A landscape with many peaks, sampled at points; each row gives a point and its height.
A climber steps from a point to the highest of its 2 nearest points, and stops where none of them is higher. Distance is the straight distance between rows; heights are no part of it.
Fati: [ 49 -17  37 -36  14  -9  13  -5  23  21   7 -29 -43  77  15  -1   2 -21
 -17  21  53  31  -7]  height 2.48
kab: [ 27  20 -13  25 -28 -19  11 -13 -42 -13  37  20  50  25  -4 -22 -42  21
 -24   3   7  14   1]  height 2.26
Zum: [ 25  -4 -33  -4  15  -5  25  53  -8 -32  53  64  -5 -40  27 -36  28  22
  54   0   8  13  -4]  height 1.21
pagu: [ 11  14  -6  13  -9 -56   0  18 -16  -1  16 -21  18  10 -23 -33   0  -3
   0  10 -29  54   2]  height 4.58
Ketas: [-15  29 -27  24   2 -17  -7  48  20 -11  33 -16  -1 -21 -29 -17  -3 -28
  12  -7 -43  23  12]  height 3.87
Siga: [ 29  45 -10 -14 -34 -24 -19  -8 -43 -13  -1   6  50   8  23 -14 -44  36
 -40 -13 -18  17  38]  height 2.00
lep: [  6   7   5  65  -4  12  -7 -25   3  -6 -42  14  57  45 -19  32 -32  44
 -43 -28  11 -17  -8]  height 3.22
figil: [ 32 -15 -20 -80  -1  -1 -10  64  31 -13  27  22 -59 -27  31 -32  21 -13
  27  29   6  18   7]  height 4.91
Guga: [-16  56 -20 -14 -24  16  -5  10   3   0 -21   7  -1 -44  13  -4  13  10
  24  -6  17 -31  15]  height 6.28
Vek: [-11 -38   7  11  12  26  21  -8   3  31  35 -25 -37  26  -6 -43   7 -34
  -7  38  37  16 -39]  height 4.73
fidug: [ 10  36 -49  40 -19  -1 -13   3  27 -25 -34  35  14   5 -14   9 -34  12
  21 -30   0 -33   2]  height 2.91
dov: [-47 -50  27  23  -4  31  17 -29 -22  12  16 -12  -6 -19 -37   8   4 -12
 -35  10  -6 -13 -20]  height 3.75
palan: [ -6 -22 -33  30 -10  16  36  23  -9   6  57 -18 -41  12 -12 -62  -3 -46
 -23  40   6  21 -18]  height 5.32
tatab: [-15 -10  12  72  16  29 -20 -18 -18 -27  13  -5  30  -3 -32  -3 -27  -3
  36 -54 -25  -6 -29]  height 5.17
kufog: [ -6 -25  -2   8  -6 -27   5  22 -20  -1  21  34  20 -18  14 -27  -7  -2
  40 -22 -41  18 -18]  height 1.77
sare: [-30  20 -37  39  10  17  11 -14  38 -25 -52   8  12 -11  -4  29   6   9
  13 -30 -11 -64  -2]  height 3.27
Buk: [ 54  -7  12 -69   7   7   5  25  15  28  48 -26 -63  74  28 -26   7 -17
  11   6  31  13 -16]  height 2.78
Tirov: [-15 -46  24  15   4 -31  -1 -11 -15  -7  -4  46  49   8  -3   0 -12  23
  15 -30 -28   7 -19]  height 2.05
meti: [  3  -2   2  -5   7 -28  -9   5   2   5  13 -42  -2  37 -33 -28 -13   1
 -21  45   9  63   2]  height 5.29
Sep: [ -5  40 -44  54  -1   9 -11   2  13  17  -1 -19  17   5 -28  13 -14   5
 -58  28 -17   3  -1]  height 4.93
Bado: [-30  -9  18 -17 -10   8   1 -22  11  -6  -1 -32 -49  10 -34  16  23 -34
 -16  -5   0 -23  42]  height 2.86
Pemo: [-39 -16 -22   9   3  26  18 -39   3 -10 -35 -11 -21 -30 -50  23  33 -17
  10  -3   4 -38 -27]  height 2.21
vefep: [ 29 -48  35 -47  26 -11   6 -28  14   1 -21  11  -1 -34  47  13   8 -22
   7  19 -14   9  26]  height 4.52
Gitib: [  3  26 -21  -5   4 -28 -33 -26   2   7 -23  24  39   3 -19  38 -23  42
   9  13   0  13  15]  height 2.28
zoke: [ 22  56  -8 -10 -20  13  15  69  12 -28 -15  12  -8 -52  19 -29  25   9
  31 -23   7 -17  23]  height 8.36
kuri: [-38  27 -29  46  -2  22 -21 -15   4  32 -37  -5   9   9 -50  25  -3  24
 -20  12 -12 -12 -15]  height 4.33
loz: [ 10  -8  21 -62  -7  14 -14  36   5  27  36 -20 -56  43  -4 -20  21 -14
  18   2  25  -8 -42]  height 3.09
zif: [ 13  18  18 -61   4  35 -11  47  19  -8 -20 -11 -40 -67  24 -10  49 -10
  27   1  41 -31   2]  height 3.47
ruta: [ 11  -9  20   3  33 -21   0 -11  35 -14 -21  20  20 -39  43  20 -12 -17
  16  -6 -16  -6  15]  height 4.04
keb: [ -2 -52  28  -8 -22 -30  19 -25 -20  10  -6  33  26 -14  20 -13 -20   9
  -3  13  10  24   0]  height 2.34
Bovo: [-26 -18  25  -4  -1   8  16  14  18   2   8 -17 -36 -31  -7 -14  19 -43
  22  -7  -1  -5  13]  height 2.45
Naged: [  4  12 -21  13   6   0  -4  -8   1  -2  22  22  11 -26  -3  -4 -26  -4
  16  27  16  -4 -15]  height 4.36
tez: [ 24 -25  19 -28  37 -36 -11  -7   9  29  19 -22  -1  18  22 -21   6  -1
  -7  51  17  64   6]  height 6.31
Dez: [ -2  15   8  20   4 -19   3  13   5  -7  44  29  16   2   9  33   8   2
 -22 -26 -48  -9  18]  height 0.66
tatet: [-16  20 -30 -29 -27  15 -38 -20   6   7 -20 -21 -28 -19 -25 -13 -29  -8
  16  38  44 -13  11]  height 4.32
vifa: [-11   0 -42  69   2  32 -27 -37 -14 -30 -50  20  32  45 -22  33 -46  26
  -3 -44 -12 -33 -41]  height 3.51
Pino: [  4  10 -23 -33 -36   1  18  35  10   8  40   8 -36   7 -10 -14   2 -30
 -35  22  18 -17  -6]  height 6.37
Pavi: [ 37 -10 -37 -35  -2 -47  22  37  -9  -9  31  13   2  -9  38 -51  -6  -2
  17  24 -24  43  25]  height 8.28
Lagad: [ 12 -31 -28 -23  -3 -33  27  19 -18  11  48 -31  -5  35  33 -69   1 -10
   5  32 -14  59  11]  height 6.74
nizam: [-15  12 -47  80  13  44 -17 -53  -5   3 -72  -9  19  13 -48  37 -16  29
 -17 -18 -12 -21 -26]  height 3.82
toli: [  4  14  45 -15  -7 -31   2  -5  -5  22 -17 -17  27   8   5  13  22  24
 -44  -5   6  36  36]  height 1.14
Kaza: [-17 -45  63   9  48 -19  24 -25   6  16  -3 -18  30 -12   9  10  20 -11
  13   6   1  20  -6]  height 4.39
pero: [ -3   8  -8  32  37  16   4   7  49 -32 -22  26  30 -34  23  26 -12   6
  34 -27  -4 -55 -14]  height 3.60
melo: [  6  12 -19 -41 -16 -35   1  57   8 -11  23  25 -28 -32  24 -17  14 -15
  11   6 -24  16  18]  height 6.24
Vaton: [ -3  -6  23 -59 -11   5  -8  15  27  32 -13 -30 -50  57 -42  19  12 -18
 -11   3  26 -10 -27]  height 2.71
vore: [ 29   6   3 -14  -7 -14  43  -6  -9   8  43  11 -11   4  39  -5   3 -22
 -33  32  26   0  17]  height 5.37
dud: [-14  13   1  30  -5  22 -27 -11 -13 -39 -10  11  25  50   4  42 -16  14
   9 -84 -24 -53   7]  height 0.32
nugo: [  1  55 -33  17 -10  19 -24   4  -6   1  21 -22  -6 -22 -27 -13 -10  10
  16  23  16 -16  -5]  height 5.08
forik: [-21 -21  48  38  32 -10  -4 -36   1  -3 -24 -23  40   0 -50   3   1  12
   1 -13  -7  36   9]  height 5.13
vaza: [ -6  35 -54  15 -35   1   4  16  16  13   8 -36 -31  18 -23  -4 -24 -34
 -56  36   7  -9  -1]  height 5.55
vul: [-23   8  17 -62 -20  16  -3   0  27  13 -39 -35 -60  28  -4  33  31 -31
 -12  -7   8 -31  29]  height 2.51
Romon: [ 18  43 -13 -10 -33 -21 -21 -16 -39  -9 -11  -8  13  -9  18 -10 -21  22
   9 -36 -24  -1  52]  height 1.78
tolu: [-29  -8  42  12   5 -16  17   0  -1  12  19   8  37  21 -10  33  15  29
 -53  -3 -16  21  28]  height 0.92
Veran: [ -7  75 -13 -35 -42   1 -16  17   6  33 -35 -37 -25  -9  25  -6  22  -2
 -21   5   9 -15  17]  height 5.19
dol: [ -6  47 -14   5  -2  19  -8 -51  -8   5 -54  19  27  20  23  49   2  45
   6 -42  -9 -48  28]  height 2.29
Kode: [-42 -10  14   1   8  -4  48 -31  -3  -1 -53 -23  15 -12 -30  28  27  -2
   7 -11  10 -42 -17]  height 2.57
fuza: [-37 -33  38  -5 -10  11  -5 -30   0   3  -9 -29 -10  16 -30  -3  -5 -21
 -34  10  12  16  35]  height 3.21
nopad: [ 10  39   2 -24 -23 -10 -25 -40 -20   3 -64 -11  11 -15  18   5 -15  31
  -3  -6   3   9  67]  height 1.56
bavo: [  5   2 -21  13   8 -13 -25 -43   9 -26 -49  34  40   8  -7  48 -28  31
  25 -27  -6 -21  10]  height 2.58
satuz: [ -8  15 -20  -5 -16  22 -22  28  -4 -37   8  60  16 -35   5  17  -9  38
  28 -36 -11 -47  -7]  height 0.67
lun: [ 23  42 -30  39 -29 -27  -3  29  -9 -26  13  29  38  15  -1  -7 -33   5
  11 -26 -20  -7 -18]  height 2.56
pera: [ -4   1  32  82  21   8 -11 -21 -22  -9  -7 -24  46  26 -44  18  -2   8
  -1 -56 -23  14 -11]  height 5.89
labi: [ 15  -5  16 -53   8  10 -13   0  -4  26   9  -5 -34  -8  12  -5  21 -11
  16  35  40  -3 -26]  height 3.57
fasa: [ -7  14 -19  42  21  28  -2   1  26  25  24 -14  -6  -5 -30  38  -5 -21
 -39  44   9 -11 -33]  height 4.35
ravu: [ 23 -53  49 -61  17 -18   4   7 -15  28  -6   2 -24  -7  68  11  28  -9
 -15  25  -3  30   2]  height 5.25
Bidu: [ 15  12  31 -39 -39 -28 -11 -19 -30  21 -44 -17  -5 -11  18  -6  -4   0
 -27  10  16  18  36]  height 1.35
Vomir: [-14 -17  10 -59 -22   9 -14  40  15   2 -10 -22 -53 -14   2 -43  -5 -48
  25   6   7   8   1]  height 2.12
Rada: [ 19 -28 -29 -29  -3  15  29  14  -8   3  66 -52 -37  61  -1 -77  -8 -35
  -9  45   7  40  -8]  height 5.93
Vep: [  5  -6  16  49  19   6 -24  14  -6 -37  45  14  29  39  12  39 -12   7
  -3 -57 -41 -10   0]  height 0.47
vefir: [-22  14 -22  13 -10  39 -21   2  -5 -64 -11  41  13  13  18  42  -2  28
  42 -81 -14 -81 -12]  height 0.44
kag: [  8 -31 -11  14   8  -6  28   3 -28   5  55  29  -2 -19  28 -45  20   6
  50   1   1  20 -15]  height 1.49
luvek: [-41 -13   4  59  -1  31   0  -6 -11   1   4 -13  -5 -32 -33 -11 -18 -11
   4  -7 -24 -11 -22]  height 4.40
pil: [-21 -56  17 -28 -19 -35  15 -20 -26  22 -19  11   1   3 -28  -3  16  -1
  -1  21  11  36  -9]  height 2.69
muvu: [  9 -17  27  79  43  21  10 -10 -22  10  31 -14  34  25 -38  13   9  19
 -36  -8 -18  42 -21]  height 5.11
zud: [ 19  -5   2 -17  18   7  15   7  23  -6  -1  23 -16 -48  32  -8   3 -14
  32  41  41 -14 -22]  height 3.76
kani: [-18 -37  34 -14   3  12  20  -7 -11  43   5 -13 -12   1  10  -7  19 -22
  -4  30  45 -10 -49]  height 4.14
Kof: [ 30  -4  13 -70   2  16 -31  42  -1 -12 -14   5 -52 -61  54 -21  22   0
  22  29   3  19   0]  height 4.11
Lim: [-43   0 -23  16  39  15  20 -61  24  -9 -83 -16  21   1 -26  45  13  18
  -2 -24 -19 -51   6]  height 2.95
tov: [  8 -40  48 -44  18 -16   0   6  11  41  10   1   1  40  29   7  35  18
 -34  40  23  51  -5]  height 5.18
Pep: [ 20  -5  -8 -17   2  14  12  30   1 -25  35  71  -1 -60  44   5   6  22
  25  -1  -5 -25   9]  height 0.95
rog: [ 10  -8  -6  56  45  21  14  -5  -3  26  46 -30  -2   9 -28  19  16   3
 -47  37  -4  28 -30]  height 4.43
Totev: [ 37  -8  31   2  12 -14  -4 -13 -14 -38 -15  35  22 -30  41   7 -16   1
  44 -56 -27  -5  16]  height 3.61

Two climbers start at each pair of points below. Name the first point that both come to, or write -.
Kode / tolu | sare
Pep / Bovo | fuza
vul / pil | fuza

Where does a climber stop that starts at each point below?
vefir | pera
Dez | ravu
fidug | ravu

Call two points neighbours if one is among the 2 nearest of the other. Go from one point of each pair to the other, from neighbour to neighbour, staying as high as possible. Name the lowest point that can't be avoided.
tez / ravu | tov
zoke / pera | fasa
zoke / Sep | Naged
